Each scene shows the same named points in several views. A view is turned or mirrored, and shifted as a whole, has a little noise and may leave points out.
In the rows, zero is written as 128.

Scene 1
View 1
<16>: [107  85 149 113 157 113 153 124  97 132  99 130 138  96  76 112 117 170
 131 121 143 134  81 123 123  92 149 128 117 141 136  85 165 101 161 137
 156 110 143 184 150 154 136 122  99 110 168 134 121]
<5>: [114  99 152 118 174  81 140  99  98 116 116 137 126 124  82  97 124 140
 116 109 141 169 106 137 123  86 119 112 107 126 119  93 179 105 142  97
 149 144 147 158 180 185 143  93 114 116 171 149 117]
<208>: [ 98  98 100 134 138 148 118 111  85 117  94 120 171  96 107 145 128 132
 153 104 166 106 123 133 153  71 165 153 146 116 134  84 169  93 119 129
 142 119 146 187 129 130  78 127 119 128 149 153  79]
<43>: [117  87 137  66 138  69 142 105 107 126  92 124 151 133 103  83  91 172
 109 131 133 176  74  88  90 106 141  78 112 139 103 121 136 138 193  91
 150  99 129 155 184 187 185 102  85  97 208 133 135]
<193>: [101  89 124 113 150 132 139 123  94 126  91 121 150 105  85 132 123 150
 145 113 159 111  92 124 141  77 167 134 123 123 122  75 161 103 151 137
 144 109 152 187 153 134 120 121  84 118 165 147  90]
<130>: [128  88 133  87 152  39 127  82 101 124  99 136 148 153 117  62  93 148
  99 123 125 201  74  97  92 115 139  64 116 124 107 145 156 139 170  62
 153 111 130 123 190 211 187 103 115  99 192 122 166]
<6>: [129  80 129 108 160  72 106  96 127 120  85 127 135 146 100  96 122 180
 113 121 120 177  96  99 112 112 134 125  93 117  95 132 150 100 146  75
 153 130 145 181 177 172 119 120  82 107 172 141 148]
<105>: [112  80 116  83 130  98 136 118  90 130  86 126 161 123 112 107  95 157
 126 123 148 136  70  97 115 100 173 104 125 124 111 112 147 128 169 112
 145  83 134 157 158 145 154 124  90 101 182 125 121]
<197>: [112  87 122  98 138  80 139  94  83 129  99 131 168 122 116  81  91 139
 120 121 142 161  77 107 106 103 160  78 144 133 135 124 161 137 163  98
 152  98 123 133 157 188 172 117 130 105 180 118 143]
<128>: [ 99  97  93 134 151 120 123 105  58 120  99 130 167 132 121 133 116  87
 153  91 180  99  94 136 161  65 194 118 141  82 114  84 187 110 112 118
 131 110 157 132 160 127 117 119 117 122 140 138  85]
<66>: [112  77 145  83 141  91 141 113 122 135  84 117 153 111  84  89  99 202
 117 140 123 165  72  87  93 113 147  98 113 150 121 117 132 125 198 112
 163  98 131 188 163 183 166 122  78 101 194 131 149]
<138>: [127  86 130  90 136  80 120 100 114 113  99 136 149 119 118 100 111 176
 100 122 121 186 110 110 101 109 112 136 118 144 118 133 147 104 144  80
 154 118 125 181 150 171 113 117 124 106 185 144 131]
<108>: [113  87 101  87 138  75 131 101  68 125  88 131 165 161 131  96  89 108
 129 108 161 131  59  97 123  91 195  69 124  89  91 117 162 145 159  91
 131  84 147 104 190 149 183 112  90  99 176 119 122]
<199>: [103 111 113  73 128 105 127 100 102 107  97 112 172 119 110 113 103 151
 127 120 149 153 119 104 110  81 130 104 135 134 103  98 133 129 175  91
 141 115 129 173 170 175 142  86 101 115 208 169  78]
<183>: [127  76 130  87 133 103 137 130  97 122  93 141 142 111 113 124 111 171
 113 120 138 141  86 112 116  98 146 156 111 136 115 110 152  99 141 118
 146  95 135 185 142 119 108 134 108 100 169 136 116]
<213>: [128  85 164  88 160  78 150 121 109 119 109 144 115 113  87 106 117 177
 100 121 127 172  88 124 109  98 111 137  92 145 113 103 159  97 156 107
 149 122 140 181 166 155 134 106 103 101 183 142 124]
<26>: [108  88  88 118 119 144 108 120  89 108  88 127 174  98 131 155 127 143
 142 106 157 111 128 127 145  81 154 182 148 118 127 102 157  84 106 118
 139 108 138 200 113 103  49 140 129 119 150 155  78]
<116>: [119  82 112  96 133 101 120 110 102 120  86 127 158 124 118 117 109 163
 123 119 139 149  96 102 117  99 153 132 123 126 114 120 148 109 146 101
 147 106 135 176 148 149 116 128 105 107 173 140 121]
View 2
<116>: [127 117 119 108 146  83 118 128 147 122 114 124 126 145 176 102 131  87
  99 122 122 164 121 153 111 120 103 173 111 105 103 109 160 132  91 163
 124 103 114 122 109 104 114 162 148 117 105 103 117]
<197>: [105  86 111  97 141  49 142 129 139 105 132 142 118 129 162 114 114  82
 131  97 102 169 146 172 146  91 133 160 112 145 108 124 175 149  87 140
 137  91 136 153 107 102 112 148 127 111  96  68 143]
<213>: [126  95 117 108 117  64 122 104 169 153 132 154 143 168 163 109 139 106
  94 135 140 140 147 152  73  99 141 176 107 134 131 121 150 145  73 144
 122 122 122 129 113 127 106 150 161 118 116 110  91]
<199>: [102  86  91 134 148  93 124 138 139 145 117 153 135 140 147 116 117  65
 102  96 125 165 134 148 110 136 123 151 136 128  91  97 153 122 119 148
 157 120 106 134 132  96  91 154 146  97 125  96 105]
<6>: [144 117 103 121 126  55  85 109 174 122 136 118 133 180 194  86 135 102
  96 125 135 133 131 162 101 113 122 191 110 129 103 129 154 156  97 135
 126 115 126 131 136 100 116 176 166 106 111 117 129]
<108>: [109  95 104 107 128  57 130 161 100 119 165 131  96 134 180 101 125  59
 146 112  96 162 109 182 161  93 151 174 165 121  93 134 207 117 117 157
 136 104 127 152 118  97 131 138 164 126  77  65 156]
<183>: [133 119 130  97 137  88 132 123 146 141 110 133 129 146 173 106 144  96
  94 140 132 166 122 148  91 115 106 178 109  97 123 104 160 126  74 174
 111 107 109 118  94 125 119 151 159 137 101 107  98]
<138>: [136  98 106 117 151  74 117 103 178 127 110 144 142 157 176 107 132  95
  89 131 129 157 144 143 109 113 103 170  87 136 112 110 139 156  85 141
 133 101 105 138 125 114 121 160 145 106 124 112 122]
<193>: [100 129 134  96 129  92 127 146 135 136 129 125 125 145 151 108 119  93
 101 108 118 149 117 156  81 125 115 159 134  68  98 108 163  96  98 180
 121 129 137  91  83 106  88 149 144 127  98  96  76]
<16>: [107 116 134  90 121  70 132 122 151 130 124 134 134 150 150 110 127 106
 105 107 124 150 138 160  75 107 131 164 115 103 122 117 160 127  70 162
 116 121 145 109  83 114  81 155 139 126  98  95  80]
<105>: [120 109 121 104 135  74 132 142 116 123 122 127 114 130 167 103 133  79
 124 105 122 179 117 168 118 114 132 175 133 117 111 116 187 129  87 160
 121 104 120 137 103  99 100 161 156 129  90  85 123]
<66>: [128 101 118 114 124  58 116 119 137 120 104 127 131 144 158  94 136 100
 123  84 147 182 145 171  92 123 148 181 112 158 135 114 175 167  65 129
 120 106 133 146 118  90  61 195 155 114 105  96 115]
<128>: [ 85 130 126  84 142  85 133 165 130 120 164 123 106 142 166 114 103  75
 109 126  73 128 103 160 136  98  99 147 152  40  66 122 173  71 131 198
 134 121 141  89  77 111 138 112 129 129  80  77 107]
<208>: [ 94 144 133  89 155 108 130 144 154 121 118 121 127 142 155 118 105  87
  82 122  99 142 112 141  99 127  68 142 118  34  72 100 142  81 112 199
 128 123 129  76  72 108 110 136 118 120  99  97  78]
<5>: [102  89 106 105 122  53 121 109 180 135 154 155 140 173 160 113 114 100
  99 119 114 119 155 155  93  91 139 159 114 129 107 131 145 138  96 142
 144 125 141 121 112 120 111 137 135 102 112  95 100]
<26>: [116 150 136  92 169 125 127 138 157 126  97 118 129 137 172 116 123  85
  65 143 107 155 101 129 104 135  44 153 100  30  77  88 136  86 108 208
 119 109 104  79  75 116 130 140 127 129 108 111  84]
<43>: [121  78  96 123 129  56 121 127 129 130 129 146 125 141 162 102 134  79
 132  93 134 176 143 172 118 111 163 179 130 174 123 120 181 160  86 125
 138 106 120 165 135  95  87 172 165 107 111  86 134]
View 3
<183>: [ 76 157 125  83 131  88 120 136 132  95 131 114 134 110 158  97 177 125
 153 121 171 117 117 142 136 110 131 131 132 118 149 165 125  89 120 102
 164 144 123 102 133 125 156 141 166 150 100 141 103]
<16>: [ 97 143 128  86 121  88 165 145 147  93 132 111 123 115 140 110 161 107
 167 116 173 105 123 147 118 110 112 124 138 118 169 157 135 108 131 103
 179 118 137 105 145 118 130 124 136 136 118 125 108]
<197>: [121 161 145  95 101  80 148 141  95 108 146 123 108 125 161 116 159 113
 138 158 149  98  91 166 124 105 127 133 122 117 163 143 101  89 125 169
 132 122 140 147 183  90 120 133 123 100 100 121 104]
<5>: [132 157 116  99 106 115 136 157 128  97 162 130 133  99 153 119 141 107
 164 124 132 111 134 141 117 116  94 135 117 107 167 131 149 117 139 141
 142 100 154  95 164  99 145 115 111 153 101 118 118]
<138>: [109 162 132  64 116 100 116 116 109 103 155 135 148  94 176  98 167 118
 143 152 146 137 119 134 142 117 123 132 140 135 155 142 127  89 144 132
 144 126 150 118 149  97 181 134 148 141  80 123 119]
<108>: [ 98 175 127  99 118  79 108 164  97 121 153 123  86 137 149 131 165 144
 156 123 152  77  79 196 127  92 150 115  88  77 144 150 130  73 106 191
 117 137 113 122 208  92  91 131 126 123 108 136  86]
<116>: [ 87 161 133  68 128  90 117 133 132 117 144 116 122 101 158 102 167 121
 149 132 162 126 104 149 142 105 142 130 135 122 156 154 135  88 130 130
 149 139 136 109 151 106 146 140 156 138 103 142 102]
<213>: [111 160 112  76 122 102 135 130 119  83 152 134 157 104 161 112 164 122
 169 127 150 115 139 142 121 118 102 118 126 115 160 149 140  98 138 114
 165 112 144  97 152 105 176 114 130 154  89 107 120]
<130>: [141 185 129  69 108  90 137 124  63 110 176 146 140 120 173 128 164 130
 146 166 126 100 100 177 122 111 122 111 102 109 158 135 115  72 138 199
 122 112 147 137 217  59 157 108 108 106  80  91 109]
<6>: [111 181 118  42 138 106 127 124 118 121 171 128 157  88 159 112 165 117
 161 128 141 133 116 148 134 105 131 117 116 115 167 151 156  82 145 140
 149 125 141  85 171  72 184 112 142 144  98 114 101]
<208>: [ 76 132 142 103 115 104 111 172 188 127 126  89  79  86 138  94 140  89
 145 105 172 131 111 123 148  97 135 163 146 124 165 146 154 125 126 106
 143 137 138  86 113 135 103 164 165 162 127 189  99]
<128>: [ 89 150 130 133 115 100 106 204 166 129 135  91  62 104 132 115 140 102
 145  95 153  94 101 150 137  86 138 159 102  85 160 145 148 119 106 149
 119 138 118  80 153 123  79 155 144 154 127 189  79]
<193>: [ 80 136 129  87 121  91 135 162 169 108 134 101  96 109 132 108 155 110
 169  97 181 112 114 148 129 102 128 130 139 108 161 158 160 111 126 106
 167 126 134  96 136 129 104 137 147 154 126 152 103]
<105>: [ 84 157 136  75 125  74 132 137 116 110 138 117 106 131 152 116 174 133
 159 129 175 102  92 173 130 104 143 114 127 109 150 161 128  79 119 144
 154 138 126 130 172 107 117 134 144 122 108 130 100]
View 4
<66>: [205 121 117 139 133 126 132 166 103 135 181 158 133 139 123  97  75 113
 133 159 123 130  81 100 130 109 158  89  69 132  84  77 183  95 117 101
 150 132 136 143  99 108 121 135  95 119  93 122 121]
<5>: [139 114 135 103 110 136 118 148 121 132 141 150 118 164 149  86 116 116
 129 129 157 105 147 121 112  74 143 115 123 104 100 108 161 102 156 123
 129 143 123 129 109  72 124 137  95 152 125 118  97]
<105>: [169 115 144 125 146 144  99 152 124 120 165 157 111 132 114 112  79 137
 153 123  89 130  88 108 132 128 160 126  90 110  86  76 154 105 118  89
 149 126 115 133 103  88 120 128 122 137 117 138 116]
<128>: [ 98 104 156  85 153 158  59 139 151  97 125 142  73 151 133 128  96 132
 180  85  97 107 118 151 131 131 140 150 147  65 116  85 109  99 152  87
 141 142 112 122 105  37 122 117 164 171 143 140 100]
<43>: [183 115 138 139 129 134 131 156 113 147 173 161 133 142 120  74  81 146
 124 132 113 131 121  88 123 107 167 123  63 132  65  76 190 101 107 104
 140 124 120 136 115 111 126 146  95 109 109 117 112]
<183>: [184 125 137 123 123 146  97 142 123 112 163 144 108 124 118 134  93 111
 148 133 108 125  72 110 120 117 151 110 130  99 110 129 143 126 126 112
 137 132 114 127  95  79 120 110  92 168 123 165 123]
<130>: [171 118 152 136 124 129 138 139 115 155 145 200 141 154 117  39  87 164
 112 133 128 136 159  81 121 104 175 132  75 131  61  54 183  98 135 124
 147 104 103 147 121  73 116 145  74  92 119 116 112]
<208>: [144 110 109  95 143 144  66 145 149 101 141 113  89 139 132 151  97  89
 176 106 114 104 101 164 129 143 130 113 150  63 147 118 119 119 146 112
 139 159 141 118 109  37 123  90 150 182 133 152 110]
<116>: [181 112 124 133 133 140 102 141 127 116 156 152 112 130 120 113  80 115
 147 130 113 126 100 119 124 134 155 119 118  98 113  99 147 120 121 115
 137 133 125 132 109  64 124 108 104 142 122 153 119]
<193>: [150 111 127 105 142 147  89 159 126 104 158 127  93 141 138 138  93 100
 165 124 115 110  80 138 126 113 137 111 121  91 112 101 139 101 133  86
 141 152 132 126  93  82 124 122 138 171 119 134 109]
<6>: [184 100 128 148 110 137 137 142 110 118 148 176 109 142 150  80  69 112
 127 158 155 127 121 108 105 112 161 123 127 119 104  94 153 108 115 124
 116 135 122 141  95  62 124 125  75 125 121 149 115]
<138>: [202 126 118 135 111 130 119 135 126 141 159 157 135 133 113  96  99 118
 121 137 131 130 122 100 118 117 158 104 113 109 106 123 170 131 130 145
 137 124 121 131 116  68 121 107  66 137 121 154 121]
<213>: [176 126 137 122 105 138 124 145 111 128 165 147 123 144 137 106 111 107
 123 146 145 116 105  97 108  77 151 100 118 117  94 133 168 118 136 121
 126 139 118 127  98  97 124 136  70 163 119 139 109]
<26>: [168 110 103 111 137 150  64 133 152  96 143 115  89 119 119 167  90  92
 175 107 103 112  88 156 126 164 137 115 165  56 158 140 113 141 132 124
 134 148 137 115 109  31 125  72 130 186 140 183 119]
<199>: [167 103 104 126 134 133 105 150 139 146 168 111 121 139 126  98  89 130
 142 103 113 114 147 123 121 130 154 133  85  99 101 107 179 121 100 121
 131 147 144 120 135  95 145 121 127 133 125 123 105]

Which points are out of place in each view (at most two, in the order of its rows)? Write - if all are in place.
view 1 | -
view 2 | <5>
view 3 | <213>
view 4 | <193>, <138>

Scene 2
View 1
<90>: [123 110 201  62 124  80 132 138 109 181 102 111 128 108 151 108 187 157
  88 144 116  82 183 141 150 151 110 137 199 177 130 125 123 152 111 139
 131 118 171 121 134 156 176 101 140 133 141 152 161]
<72>: [137 158 136 124 127 123  91 122  88 141 133 135 144 132 136 147 150  75
 136 100 157 112 165 180 132 151 123 113 194 116 135 167 125 104 129 127
 115 154  80 121 148 150 122 163  89 143 157 178  96]
<19>: [121 138 164 107 139  95 125 117  96 187 124 157 162 126 128 126 163  96
 122 151 165  63 170 161 141 130 121 120 157 136 163 179 121 160 182 159
 126 119  74  63 156 189 117 163 114 171 142 175  86]
<70>: [135  94 140  90 102 104  78 198 122 157 140 133 136  96 131 120 145 134
 173 127 165 186 183 137 131 132 130 125 208 184 122 203 138  78 141  75
 145 198 110 111  98 143 138 121 155 170 140 128 161]
<246>: [119 161 157 132 125 115 122  97  53 159  91 149 141 108 140 131 171  82
 161 162 160  98 150 165 135 149 126 137 142 132 174 156 129 149 144 151
 136 166 114 104 118 150 116 134 111 119 146 177 130]
<263>: [133  87 159  56  93 100  97 203 126 137 130  92 132  96 137 108 166 182
 144 123 133 195 191 119 122 150 124 124 212 202  92 180 150  86 123  81
 145 177 130 133 105 115 142 112 149 141 143 125 167]
<40>: [120 102 149  80 129 113  78 146 117 146 148 106 126 118 129 118 168 145
  96 125 121 106 186 158 132 151 113 102 212 157  71 165 115  99 126 103
 128 117 101 120 161 143 146 156 114 160 126 140 115]
<101>: [120  88 109 115 136 123   9 146 121 155 187 138 107 110 121 119 138  94
 108 124 145 113 186 178 137 133 110  96 242 121  54 193  98  59 127  60
 140 143  86 112 164 170 157 158 124 194 101 123 126]
<274>: [121 136 151  92 122 121 117 170 111 127 137 121 148 131 126 138 153 124
 140 108 153 137 168 163 124 156 129 102 174 167 117 186 125 106 143 129
 123 151  66 123 136 116 109 177 102 163 160 148  95]
<174>: [100 112 156 116 143 113  71 107  81 180 125 152 110  93 131 105 164 101
 123 185 141  72 159 164 146 134 111 125 179 142 115 157  98 130 129 112
 152 142 136  98 133 164 154 125 142 163  99 134 156]
<67>: [119 107 155  94 115 117  80 157  92 144 122 115 115  93 138 111 165 139
 146 148 132 150 171 148 132 150 120 124 196 173 103 157 126  96 108  90
 145 172 141 136 104 117 152 115 141 139 129 128 174]
<61>: [142 135 137 116 136  98  76 110  97 179 148 145 150 128 133 131 153  74
 111 119 157  76 186 168 142 131 114 117 203 109 142 180 129 125 157 124
 123 130  84  83 168 202 137 155 103 159 142 184  92]
<118>: [129 155 153 120 140 116 101 113  89 157 129 145 141 131 139 143 153  71
 123 109 155  81 167 180 145 151 117 119 188 118 147 156 116 121 128 141
 116 144  96 115 148 163 133 155  96 150 152 181 102]
<35>: [125 131 133 118 122 117  69 118  83 142 133 126 125 111 135 128 159  97
 129 131 141 113 171 167 129 147 118 115 201 124 110 163 123 103 124 108
 131 149 104 120 142 154 137 140 106 136 128 160 122]
<89>: [ 98 156 139 147 152 133  71  55  47 149 120 143 115 119 132 130 173  66
 111 168 134  41 148 196 135 156 110 106 164  91 114 143  96 138 127 139
 133 118  99 112 164 157 130 163  89 129 110 169 103]
<252>: [103 128 174 113 154 103  89 119  96 197 129 167 121 108 140 117 153  87
 111 161 150  47 160 176 162 135 110 130 180 136 142 151  89 138 129 134
 137 132 128  96 140 175 161 134 139 185 113 142 143]
<196>: [127 103 127  99 121 118  43  91  85 139 144  85 111 112 133 106 184 126
  79 136 102  93 196 159 124 152 105 105 235 115  50 144 121 102 115  93
 130 105 125 126 179 169 158 136  99 110 108 161 121]
<249>: [109 108 101 137 126 146  21 154 100 131 173 148 114 103 115 127 132  89
 168 140 162 158 161 179 126 138 123  96 201 133  75 211 107  53 134  57
 146 190  66 121 127 126 121 165 126 188 111 118 131]
View 2
<249>: [100 198 102  99 110 101 117  62 131 105 115 118 152 171 125 152 123 144
 176 197 134  91 160 186 139 147  80  93  62 121 131 155  65 193 128 124
 121 138 109 162  80 147 112 129 124 171 181  87 156]
<196>: [ 97 128 168 131  93 123 111 106 120 153 143 165  96 120 113 168 159 213
 165 168 137 184 160 156 106 144  85  92 111 104 106 161 125 123 163 111
 107 114 119 199  99 134 164 108 137 220  88 112 164]
<263>: [ 61 126 116  89 117 114  84  90 162  97 109 148 104 131  66  86 152 209
 147 217 165  93 183 187 170 205 104 141  34 127 164 144 150 162  74 119
  89 104 109 227 103 105 173 118 189 177 159 138 179]
<252>: [ 90 134 133 135 143 151 142 106  93 173 112 104 120 144 120 174 146 149
 161 160 109 169 151 142  87 150 107 136 110 144 182 152 125 101 121 121
  94 155 118  92 124  79 168 123 162 185 152 128 163]
<67>: [ 85 148 122  95 121 114 118  98 136 123 115 142 102 136  99 138 170 189
 148 190 141 121 181 162 166 187  84 127  73 150 157 159 140 154  92 120
  97 121 106 192 107 104 178 137 182 181 164 130 185]
<40>: [ 79 125 143 115  96 151  98 119 124 135 117 142 120 137  92 147 131 194
 167 183 147 147 165 164 109 160 108 114  75 116 140 142 123 133 128 120
  88 113 130 182  90 114 152 108 138 204 111 110 151]
<118>: [106 148 127 153 122 144 132 106  98 144 111 115 136 142 120 130 140 136
 184 125 143 163 128 124 109 165  92  74  95 128 136 109 102  97 109 119
  85 150 115 121 152  83 175 119 135 180 125 120 142]
<19>: [ 88 102 125 181 150 164 127 124 110 162 116  94 152 148  90 107 133 140
 170 147 141 171 133 141  63 163 111 111 109  89 168 120 103  88  99 129
  79 163 126  83 167  81 136 110 162 167 138 115 121]
<101>: [ 82 174 136 100  95 111 107  59 115 128 119 129 121 157 129 172 103 166
 174 200 114 126 146 196  97 132 106 122  76 106 132 162  76 160 171 109
 124 127 123 164  54 142 130 105 113 203 133  98 162]
<174>: [ 95 133 132 126 141 129 143 106 111 161 122 117 113 145 117 177 168 169
 148 177 112 165 169 151 103 154  90 137 121 139 174 178 128 125 124 125
 105 149 113 119 117 102 154 133 182 184 164 122 173]
<89>: [132 146 138 161 119 150 153 136  96 176 136 124 146 139 134 190 175 156
 171 122 130 198 153 111 101 135  64  59 145 128 119 150 102 110 141 128
  94 159 121 111 149 113 142 140 136 190 126 103 144]
<35>: [101 151 132 132 118 119 124  95 116 132 126 136 127 137 120 137 153 166
 173 155 142 152 147 149 128 162  81  86  96 122 126 138 110 129 122 114
 101 138 109 159 130 112 163 124 146 186 135 116 160]
<246>: [116 132 113 161 157 129 150 120 114 147 123 113 142 136 109 113 187 144
 164 130 148 165 150 118 131 186  63  81 117 130 151 132 121 107  72 135
  85 169 103 113 197  81 165 145 184 157 168 126 152]
<72>: [107 161 122 144 117 133 123  95 106 124 110 119 146 144 118 114 134 140
 190 133 153 150 128 133 125 164  89  58  82 118 119 100  91 116 108 116
  89 144 114 141 148  95 165 120 126 174 126 112 146]
View 3
<61>: [ 73 140  56 131 154 105  90 159 144 113  94  86  76 130 110 137 117 124
 145  96  87 137 124 102 198  94 129  92 140 138 112 142 116 145 124 112
 118 121 177 149  63 156 124 163 132 137 138 171  80]
<249>: [ 76 139 125 174 162 118 177 163 169  87  66  41  54 176 155  87 169 155
 104 138  97 145 158 115 153  82 166  67 162 161 163 165 164  57 167 112
 117 101 126 156 102 151  98 129 108 136 205 132  68]
<40>: [121 130 107 122 175 133 135 138 148  68 120  91  99 128 131 109 140 149
 150 152 112 145 126  72 142  70  80  94 111 131 152 144 152 103 125 111
  82 127 156 185 103 166  77 163 146 167 156 146  62]
<72>: [ 65 164  76 125 144 114 137 140 138 114 101  72  83 130 111 142 126 135
  92 126  83 144 131  84 164  82 143  75 127 135 119 158 129 128 108 113
 135 100 159 146  79 123 113 158 138 109 135 167  93]
<89>: [ 73 126  77  81 129  95 115 130 112  91 129  63  78 131 103 139 128 132
 137 123  68 129 103 113 181 123 154  81 144  74 145 118 147 125 102 184
 114 110 153 180  63 160  78 160 105 128 101 153 108]
<246>: [ 57 130  59 123 114 130 102 106 117 116 125  66 110 123  93 165 116 117
 101  93  71 138 124 103 140 119 166 102 156  99 140 115 138 146 138 128
 122 116 145 147 133  89  92 160 157 111 131 158 145]
<19>: [ 77 124  56 122 111 123  80 152 134 123 104  95 102 120  93 139  86  96
 155  77  73 146 116 121 175  86 135 112 131 121  99 124 130 164 152 123
  92 133 183 176 101 129 115 184 141 127 149 176  98]
<90>: [118  98  63 114 181 151  96 100 141  94 169 115 138 108 101 134 121 145
 160 121 114 160 124  52 127 108  51 121 129 107 178 110 119 141 134 102
  88 142 162 152 156 133  81 163 210 163 132 150 113]
<274>: [ 89 168 101 144 134 141 149 136 150 101  93  79 107 125 116 132 123 129
  93 136  94 151 139  84 125  45 124  87 105 147 114 162 155 122 134  87
 100 114 157 177 119 109  97 175 150 119 177 161  73]
<70>: [ 86 130  97 197 177 155 135 134 174 101  84  72 100 152 141 113 155 147
 108 113 117 153 168  82 120  81 123 105 158 178 168 153 139  90 192  48
 105 119 132 121 166 105 112 138 183 147 217 139  92]
<118>: [ 70 145  61 109 143 114 129 136 137 126 119  79  87 128  97 139 115 133
 117 115  78 149 121  90 173  92 135  84 128 124 121 141 125 137 112 133
 130 109 170 152  85 131 112 161 146 111 126 169 102]
<196>: [114 137  93 114 203 107  97 131 123  39 127  76  80 125 148 135 173 162
 152 156 119 127 123  60 167 111  86  87 135 109 166 140 140  99 103 118
  93 114 144 160  64 181  75 143 132 186 115 145  68]
<35>: [ 81 140  84 132 167 118 124 129 136  88 113  70  84 136 126 134 148 148
 114 132  97 137 131  81 154 103 131  85 143 126 154 145 137 107 123 114
 119 109 145 144  95 141  96 148 142 142 138 148  91]
<252>: [ 87  82  60 104 152 119 122 138 152 128 138  92  91 145  97 102 107 135
 165  97  87 159 116 114 173 120 111  98 148 112 163 109 123 126 152 153
 112 134 171 162 123 162 102 149 158 135 146 149 111]
<67>: [100 120 103 152 182 148 147 108 147  78 129  66 107 142 132 116 164 162
 111 139 113 150 150  65 109 103 109  99 151 132 193 134 147  85 157  94
 104 115 123 141 161 121  79 137 179 155 170 129 106]
<263>: [112 138 112 185 194 173 134 111 159  69 108  79 126 132 149 124 165 160
 108 144 133 152 167  45  89  72  83 110 137 166 178 151 144  88 172  36
  84 124 127 139 179  99  82 146 201 168 200 137  86]
<101>: [ 99 121 107 149 200 107 149 176 173  80  83  70  49 165 156  77 166 166
 155 139 116 145 143 100 187  91 112  73 145 161 165 164 145  65 147 113
 103 113 151 153  70 201 110 128 114 166 180 135  44]
View 4
<101>: [120 182  84 116 162 129  88 154 142 106  75 150 171 139 150  44 134  97
  63 100 151  72 127 206 160 170 151 158 101 204 104 100 126 110  99 166
 130 141  94 181 121 127 148 108 136  93 160 103 167]
<174>: [140 167 131 132 169  96 137 138 154  91  80 146 129 127 119  92 120 124
 104 101 138 135 126 186 145 116 148 130  92 144  84  99 118 141  95 152
 141 120 119 138 152  84 114 121 186 128 136 116 161]
<196>: [127 159 123 116 147 106 136  98 130 117 102 153 161 109 149  81 173  69
  53  66 163 114 135 193 165 133 159 158 141 173 135 117 135 144 116 171
 127 131  69 152 189  97 140  97 185 161 142 131 137]
<118>: [140 127 113 140 158 143 149 138 137 110 168 163 185 132 136  88 144 117
  96 100 119 145 141 137 121 149 154  98  80 141 101 117 148 181  88 159
 163 130 122 127 148  81 132 138 148 158 126 113 155]
<70>: [133 123 169 133 149 102  90 134 128 106 118 152 182 141 104  94  71 163
 113 157 135 126 126 231 131 170 166 137  98 186  88 152  74 101 119 181
 158  94  83 138 111 129 119 108 139  91 144 123 230]
<89>: [152 162  77 137 168  95 166 113 167 123 133 158 145 112 142  76 163  99
  92  69 125 136 141 132 143 116 151 116  94 120  86  79 173 192  66 140
 150 149 142 153 178  68 127 131 172 178 127 111 129]
<246>: [158 116 132 150 154  89 166 115 154 121 167 159 156 115 113 110 114 161
 130 119 109 179 142 148 123 126 165  90  82 109  76 121 137 179  81 156
 179 112 144 123 170  65 104 135 168 169 127 124 186]
<40>: [122 144 125 124 137 106 127 109 137 110 119 152 182 129 121  83 133  84
  77  92 152 110 140 195 145 152 154 149 116 179 116 133 113 150 124 166
 125 121  65 131 127 118 156 120 176 125 119 120 143]
<72>: [141 119 109 141 152 138 131 131 130 132 179 165 200 132 139  77 140 120
  92 111 116 139 142 143 123 168 153 108  90 152 105 122 146 169  83 167
 166 125 117 144 147 103 134 130 127 156 129 113 172]
<252>: [138 168 127 133 172 132 154 159 158  68  99 152 136 134 120  97 116 124
 109  96 134 141 130 163 134 117 150 102  62 137  81  98 132 169 108 142
 137 125 128 117 132  66 128 142 194 125 130 111 138]
<249>: [136 160  86 131 160  89  75 139 151 139 101 142 182 142 134  40 107 130
  95 130 119  86 124 199 135 174 153 159 101 188  72  96 111 100  56 168
 159 126 116 194 117 150 126 104 106  93 144 100 208]
<274>: [136 110 117 139 132  95 124 102 141 136 180 161 217 140 104  81 107 119
 107 119 115 123 148 173 116 180 158 125 101 163  94 147 109 167  99 165
 152 116  89 132 103 135 158 136 137 125 101 113 173]
<61>: [133 144  97 121 150 153 153 155 146  98 159 180 185 119 155  81 138 132
  81 101 146 122 158 161 160 165 180  98  66 156 102 136 157 170 116 158
 152 143 124 141 146  64 147 144 154 146 152 112 154]
<90>: [129 133 199 133 150 118 165 112 129  68 108 153 142 121  94 139 119 103
 102  92 153 168 129 191 131 108 146 118 106 145 119 143  98 166 153 169
 131  97  63  75 151  75 132 126 231 144 111 138 142]
<67>: [139 132 174 141 158  81 105 105 129 115  97 135 154 130  97 104 103 119
 104 120 131 143 112 207 118 130 142 147 124 166 102 118  82 117 102 176
 152  91  74 130 145 126 110  96 168 121 123 129 198]
<263>: [126 109 197 133 134  76  94  93 115 114 117 144 184 132  82 112  85 128
 106 142 142 137 125 240 127 159 156 156 134 188 111 166  52 104 138 194
 147  81  42 121 123 145 125  99 164 100 121 137 216]

Which points are out of place in each view (at most two, in the order of its rows)? Write - if all are in place.
view 1 | -
view 2 | -
view 3 | <40>
view 4 | <174>
